Each row is a point on a tangle of strands that fork, close into loops and nearly touch. The rows are in no order.
In the rows, 128 means zero.
Points whose rows are less than 84.7 apart are linked; no others are.
<1113>: 157	95	149	128	116	123	110	136	107	137	130	137	158	111	161	98	110	135	132	121	131	138	125	100	109
<802>: 129	110	136	110	136	146	134	137	131	146	118	145	118	131	117	131	119	122	101	137	154	143	153	128	114
<1297>: 131	128	118	128	149	135	163	121	134	122	122	135	109	125	123	122	105	122	106	153	107	130	99	154	132
<316>: 144	130	145	121	130	155	92	160	101	142	127	143	103	145	110	124	110	88	71	93	174	139	149	139	108
<372>: 101	85	153	144	94	152	119	114	83	121	115	108	119	128	108	108	148	127	118	157	112	126	131	150	139
<747>: 169	157	121	136	158	107	136	146	149	123	140	108	135	89	160	121	146	153	169	148	120	95	99	100	104
<1139>: 132	112	131	146	94	118	132	127	110	136	138	143	149	114	161	107	117	166	139	145	107	136	112	101	127
<1099>: 134	117	151	122	140	106	127	152	125	143	105	102	144	134	159	120	107	106	128	93	126	131	108	118	113
<65>: 138	121	110	154	127	142	109	143	107	112	142	133	117	125	151	138	118	162	115	150	150	132	169	96	149
<93>: 112	149	130	94	140	102	149	135	155	123	119	141	144	93	158	100	97	133	133	111	92	127	120	88	115
<1181>: 143	165	130	139	164	113	149	122	141	122	156	129	148	106	134	126	148	145	162	160	110	112	94	127	106
<591>: 132	123	133	134	125	103	109	135	141	129	150	115	178	127	138	108	133	142	170	124	130	113	153	108	120
<1007>: 163	110	115	147	119	139	96	143	122	124	165	152	108	142	125	129	99	108	105	145	168	123	134	139	134
<483>: 131	159	154	132	121	101	130	113	136	117	144	131	178	128	131	99	142	134	174	125	107	111	127	117	112
<494>: 106	72	93	164	84	143	99	143	91	160	160	130	136	103	123	145	165	173	118	163	146	147	153	134	154
<519>: 111	88	123	108	135	167	133	136	124	139	95	127	126	115	106	113	125	141	114	139	135	171	172	123	118
<817>: 130	82	104	175	99	135	109	146	81	140	177	148	153	116	113	135	153	153	133	154	152	122	126	158	148
<49>: 88	104	144	108	122	162	120	115	115	140	112	104	123	158	122	136	140	125	119	103	108	150	119	147	116
<270>: 115	146	103	131	164	130	145	137	154	117	133	127	141	140	102	119	104	126	136	118	106	121	145	142	132
<436>: 143	163	140	99	145	101	124	132	129	145	78	127	114	124	116	134	115	74	65	114	142	127	169	150	145
<163>: 113	163	138	110	156	116	131	118	127	121	128	119	133	144	96	169	135	118	120	100	153	98	138	144	132
<524>: 109	75	104	148	95	152	101	138	119	150	140	123	116	120	105	133	133	156	120	155	147	146	157	127	135
<724>: 71	170	122	134	147	98	172	102	168	110	113	110	127	114	123	107	127	94	118	96	83	125	101	119	119
<876>: 104	74	142	145	98	171	100	138	79	144	143	125	117	139	111	125	163	128	125	157	118	140	125	169	128
<171>: 125	154	135	128	138	84	178	130	146	127	125	133	137	124	153	134	118	123	144	110	124	107	71	126	130
<420>: 153	144	130	126	138	98	148	126	143	120	128	146	131	145	151	151	113	113	138	121	140	113	118	131	148
<326>: 140	157	124	122	116	106	138	151	156	151	134	120	130	130	159	129	122	157	156	110	131	108	99	95	105
<236>: 100	125	149	92	122	156	112	121	117	138	86	108	109	155	105	133	132	103	98	95	118	150	157	142	127
<206>: 112	149	123	116	124	101	145	123	164	117	125	118	134	86	181	104	132	151	163	119	82	119	102	64	110
<1160>: 107	103	136	142	122	148	125	107	128	130	105	118	96	123	94	129	92	117	98	113	93	144	133	112	119
<746>: 143	226	132	130	140	68	167	103	162	101	113	136	138	119	141	121	131	86	153	87	84	115	77	127	137
<1184>: 85	80	140	126	94	177	98	164	94	142	135	143	86	143	84	131	143	113	114	142	132	121	148	160	132
<1162>: 146	192	129	108	141	102	152	115	172	140	95	119	139	133	130	98	128	108	125	107	93	125	129	123	111
<673>: 140	147	151	113	146	91	143	147	132	159	87	107	135	129	142	139	123	102	105	75	141	119	113	117	109
<665>: 184	144	104	137	135	113	108	151	135	115	162	140	149	117	159	105	109	148	162	145	115	113	118	118	129
<789>: 123	145	95	133	146	126	141	141	143	119	161	147	158	137	114	116	115	151	155	144	119	121	126	153	136
<1089>: 99	173	140	119	146	104	157	95	148	123	123	129	120	138	76	174	143	100	127	106	128	100	119	159	141
<246>: 144	153	135	122	132	116	109	135	116	124	176	137	157	131	158	150	151	155	164	141	148	115	105	127	118
<593>: 199	154	142	103	136	109	99	141	140	134	125	131	125	123	170	134	128	110	124	101	159	111	129	95	108
<412>: 114	108	96	136	143	151	166	110	144	128	129	134	110	127	100	131	134	149	126	156	113	129	115	152	137
<1045>: 124	99	129	108	131	158	89	145	94	118	133	129	116	114	139	131	134	123	86	130	210	151	167	111	129
<1175>: 86	139	153	99	140	104	153	119	149	146	107	127	135	115	99	132	119	98	98	112	118	118	129	143	115
<43>: 148	107	123	120	134	131	93	127	122	124	161	137	136	127	138	130	91	116	117	140	122	137	112	138	123
<627>: 110	87	91	142	117	144	112	128	87	104	160	142	147	122	85	137	141	159	141	142	148	111	137	165	164
<281>: 138	135	145	94	134	115	114	161	122	150	72	134	112	120	126	118	98	76	70	112	161	164	176	127	132
<1226>: 115	75	137	136	94	146	108	136	111	126	126	137	106	150	116	140	122	108	110	118	168	125	159	132	148
<861>: 122	110	111	122	133	136	93	110	122	117	176	134	152	137	134	138	114	134	141	144	97	144	119	152	136
<1101>: 147	195	157	111	132	95	127	119	142	118	144	133	160	134	137	127	139	125	166	108	122	99	115	117	107
<418>: 163	137	138	102	135	134	122	151	129	161	68	137	114	115	117	107	91	101	81	99	146	173	153	115	100
<161>: 152	129	130	141	131	169	99	148	108	125	143	146	96	154	102	123	122	104	89	131	167	123	159	150	121
<946>: 139	168	140	129	163	126	125	114	123	105	167	133	154	138	122	152	146	130	159	147	128	120	109	159	125
<645>: 97	86	122	102	123	188	116	152	94	136	105	136	111	132	97	121	147	145	112	135	149	161	177	140	126
<1306>: 156	135	137	156	109	123	82	128	96	126	171	118	139	108	147	123	142	152	128	171	148	117	127	113	118
<154>: 153	140	113	131	112	102	113	143	134	122	139	127	167	97	165	101	145	179	180	133	122	107	149	79	123
<949>: 136	130	131	116	126	117	118	174	143	157	115	108	136	103	157	111	112	157	149	103	128	129	116	74	85
<678>: 117	104	120	153	116	124	153	143	123	143	132	132	124	112	158	120	122	160	125	172	123	135	110	119	133
<132>: 82	77	114	145	106	172	144	94	121	127	127	143	114	131	82	130	142	147	133	123	86	128	123	137	134
<720>: 154	136	154	131	119	114	116	125	126	137	117	135	89	144	142	160	113	95	84	126	157	120	140	119	135
<135>: 124	83	88	141	114	158	119	116	134	131	133	115	115	143	99	132	140	143	135	150	123	133	137	159	149
<696>: 94	126	147	143	102	141	132	94	103	102	122	107	112	142	110	116	136	121	130	144	87	121	112	150	144
<1102>: 122	69	112	156	114	155	118	116	112	129	141	122	98	144	100	167	148	134	134	138	136	115	115	157	150
<620>: 101	111	126	137	109	124	138	114	92	110	145	123	140	132	95	145	142	152	140	129	160	99	112	152	147
<750>: 94	146	114	121	115	115	152	100	176	128	134	116	143	127	139	89	126	131	147	127	81	148	103	122	111
<1059>: 138	134	162	122	131	125	116	135	121	153	96	133	96	135	147	164	112	96	81	92	138	146	142	97	115
<902>: 104	157	121	115	150	112	142	150	167	142	118	119	145	143	118	123	109	125	134	92	118	122	150	119	117
<309>: 112	111	135	110	107	131	130	115	107	126	124	117	115	131	107	139	127	137	107	133	163	108	108	149	133
<384>: 112	158	142	108	134	84	165	128	147	155	103	120	135	136	126	141	125	101	113	93	132	110	99	143	127
<1106>: 102	111	109	155	130	135	158	87	105	97	139	129	153	113	119	118	148	160	144	138	101	130	104	136	147
<786>: 111	128	143	113	109	135	144	82	152	133	119	133	102	155	100	149	144	94	126	136	100	126	116	162	141
<882>: 184	191	142	120	124	102	130	130	129	103	152	159	155	114	146	118	138	147	189	120	125	92	97	112	112
<366>: 193	162	126	100	150	104	121	156	155	121	126	120	140	87	172	113	144	133	187	114	116	83	101	105	103
<1178>: 121	132	106	175	121	107	156	93	108	92	156	130	164	95	148	129	156	169	176	147	97	134	77	119	156
<1040>: 140	125	144	111	136	131	110	141	136	152	101	124	105	118	153	149	86	114	101	98	119	167	127	84	100
<1295>: 148	105	135	127	135	158	120	169	116	153	80	122	97	129	123	113	96	107	97	121	151	189	150	120	108
<1055>: 102	77	129	134	123	182	109	113	105	126	120	130	98	119	90	141	123	133	106	130	99	148	136	127	122
<568>: 155	124	110	162	135	130	116	128	101	107	160	139	169	140	139	135	168	157	163	155	155	128	162	141	160
<681>: 148	178	132	120	134	96	158	92	169	126	95	108	143	153	118	127	149	110	141	108	124	119	130	141	139
<814>: 139	161	115	82	139	100	149	133	163	140	96	149	131	97	149	118	90	128	108	88	109	129	121	90	117
<1127>: 142	93	159	118	148	123	115	152	110	138	108	127	152	118	148	116	108	110	118	94	147	145	143	99	105
<1245>: 130	145	127	135	150	124	140	110	152	118	123	118	126	124	151	141	128	148	138	122	103	125	133	84	122
<1075>: 132	121	153	157	112	117	115	119	129	132	153	123	138	145	135	133	139	113	147	167	120	122	128	144	130
<1019>: 76	152	138	115	146	108	151	103	155	127	105	114	129	125	103	124	119	80	106	99	78	128	127	145	128
<1316>: 184	129	119	140	147	117	121	169	118	115	149	154	143	122	173	110	122	133	137	143	163	112	141	113	138
<676>: 111	152	136	118	144	122	151	99	141	120	102	114	113	137	139	155	129	124	110	108	107	130	126	111	135
<787>: 131	125	96	140	118	127	113	122	132	128	175	150	175	125	141	114	131	159	163	153	95	145	128	141	139
<904>: 137	118	101	157	128	132	126	112	111	100	136	118	136	132	132	139	145	164	141	158	140	121	153	130	167
<110>: 102	155	124	140	135	98	157	103	160	107	134	115	134	111	162	137	136	139	164	122	94	120	102	80	130
<1143>: 137	85	118	132	116	176	84	150	120	140	134	150	94	115	107	118	107	114	94	155	160	172	173	124	120
<538>: 124	119	138	106	134	158	107	132	88	127	140	132	140	125	154	124	146	159	109	149	145	153	145	124	118
<921>: 158	169	115	144	135	104	153	100	153	103	107	107	137	142	110	122	128	137	146	113	133	105	138	122	140
<165>: 152	124	106	127	114	125	100	176	129	146	134	112	154	117	169	100	121	175	161	118	137	129	136	86	104
<308>: 185	158	114	145	147	107	121	141	129	101	147	124	151	142	140	114	109	128	171	131	127	112	98	147	137
<1270>: 155	209	123	127	137	99	158	110	168	117	123	135	119	130	137	117	118	120	144	115	87	116	89	118	117
<198>: 193	131	137	127	129	123	91	125	136	132	141	122	122	123	154	127	140	118	116	144	179	119	143	102	109
<292>: 117	70	135	120	97	172	106	157	106	139	107	136	56	134	89	133	127	93	94	149	145	131	139	154	141
<838>: 107	159	112	133	155	130	181	98	145	100	114	125	135	147	136	129	143	138	143	106	103	131	108	132	141
<511>: 142	137	136	101	159	118	158	138	147	145	100	149	117	134	126	138	121	97	90	133	141	132	152	145	134
<1314>: 123	64	103	135	108	177	84	150	125	153	154	145	93	124	94	137	147	120	112	162	163	146	164	147	132
<94>: 123	109	146	104	104	156	103	150	102	151	92	134	99	154	101	127	113	90	84	79	162	150	157	143	124
<608>: 139	120	117	154	135	146	130	128	132	129	118	119	114	129	139	141	122	168	122	133	129	137	156	82	122
<60>: 156	123	127	134	132	126	97	110	130	124	150	106	121	113	124	142	138	138	117	168	159	119	135	122	119
<219>: 65	157	114	131	125	97	190	93	171	111	130	131	141	124	130	101	142	114	146	102	99	131	85	119	117
<460>: 129	141	133	111	153	128	149	127	128	123	112	146	106	146	111	142	109	87	93	124	117	119	127	170	150
<643>: 101	125	146	157	98	111	129	91	123	105	149	117	134	140	117	133	136	117	158	153	99	119	109	150	151
<467>: 124	141	137	102	145	116	111	128	133	131	146	118	165	144	110	137	132	123	134	104	159	111	140	141	110
<468>: 160	124	123	146	141	131	120	163	115	132	153	139	157	131	153	108	152	146	141	158	163	124	160	129	133
<932>: 114	149	114	161	117	95	146	105	141	91	151	126	156	104	175	119	150	154	193	138	81	129	92	95	148
<1186>: 104	78	135	127	112	170	85	166	94	136	125	121	93	132	112	134	138	105	99	119	199	146	166	130	133
<1307>: 122	139	135	108	120	121	108	108	129	132	132	96	120	112	123	145	124	150	112	146	144	123	118	113	112
<920>: 100	88	138	106	111	153	144	143	128	155	97	134	76	135	91	140	128	98	97	141	131	126	126	160	137
<76>: 129	131	147	139	123	135	122	116	138	132	141	128	104	167	110	149	139	92	131	157	118	119	131	172	139
<816>: 93	110	114	134	117	123	173	91	163	122	124	136	111	144	90	144	137	102	147	122	106	118	94	165	150
<1261>: 101	83	129	167	103	140	127	141	85	130	129	119	122	112	136	112	127	151	115	171	109	140	124	135	147
<302>: 108	141	108	152	129	132	179	100	125	92	131	143	141	148	125	118	137	143	162	124	103	136	93	154	161
<531>: 75	112	117	107	127	149	166	129	153	147	85	112	85	140	95	132	136	106	107	121	100	137	122	161	139
<878>: 108	115	143	102	138	151	130	123	117	137	124	126	147	138	152	120	137	135	124	131	105	159	121	136	116
<581>: 139	138	106	161	123	125	147	95	145	101	120	112	123	151	99	130	137	139	155	150	124	114	139	144	161
<940>: 159	131	144	154	137	130	130	124	125	125	130	145	103	152	147	151	106	107	113	131	120	122	130	122	137
<840>: 106	106	136	112	121	173	109	143	77	124	138	153	125	127	118	122	149	149	97	143	169	142	169	134	125
<893>: 136	144	116	110	139	121	105	149	123	129	164	124	152	148	136	140	129	145	143	120	170	115	115	146	122
<428>: 116	105	133	127	134	143	131	123	128	133	93	120	111	108	124	126	86	136	104	106	107	167	131	86	111
<1217>: 180	162	134	93	134	96	123	149	148	138	114	112	134	108	165	120	128	133	148	98	140	99	101	101	102

A fork is a point with three links, a tip a point with one. Leave the first point through the second and follow the links. Name the first fork or tip that comes.
<1217>; <326> | <882>
<840>; <538> | <902>
<384>; <673> | <372>
<787>; <861> | <840>
<1160>; <428> | <384>
<882>; <1101> | <1217>
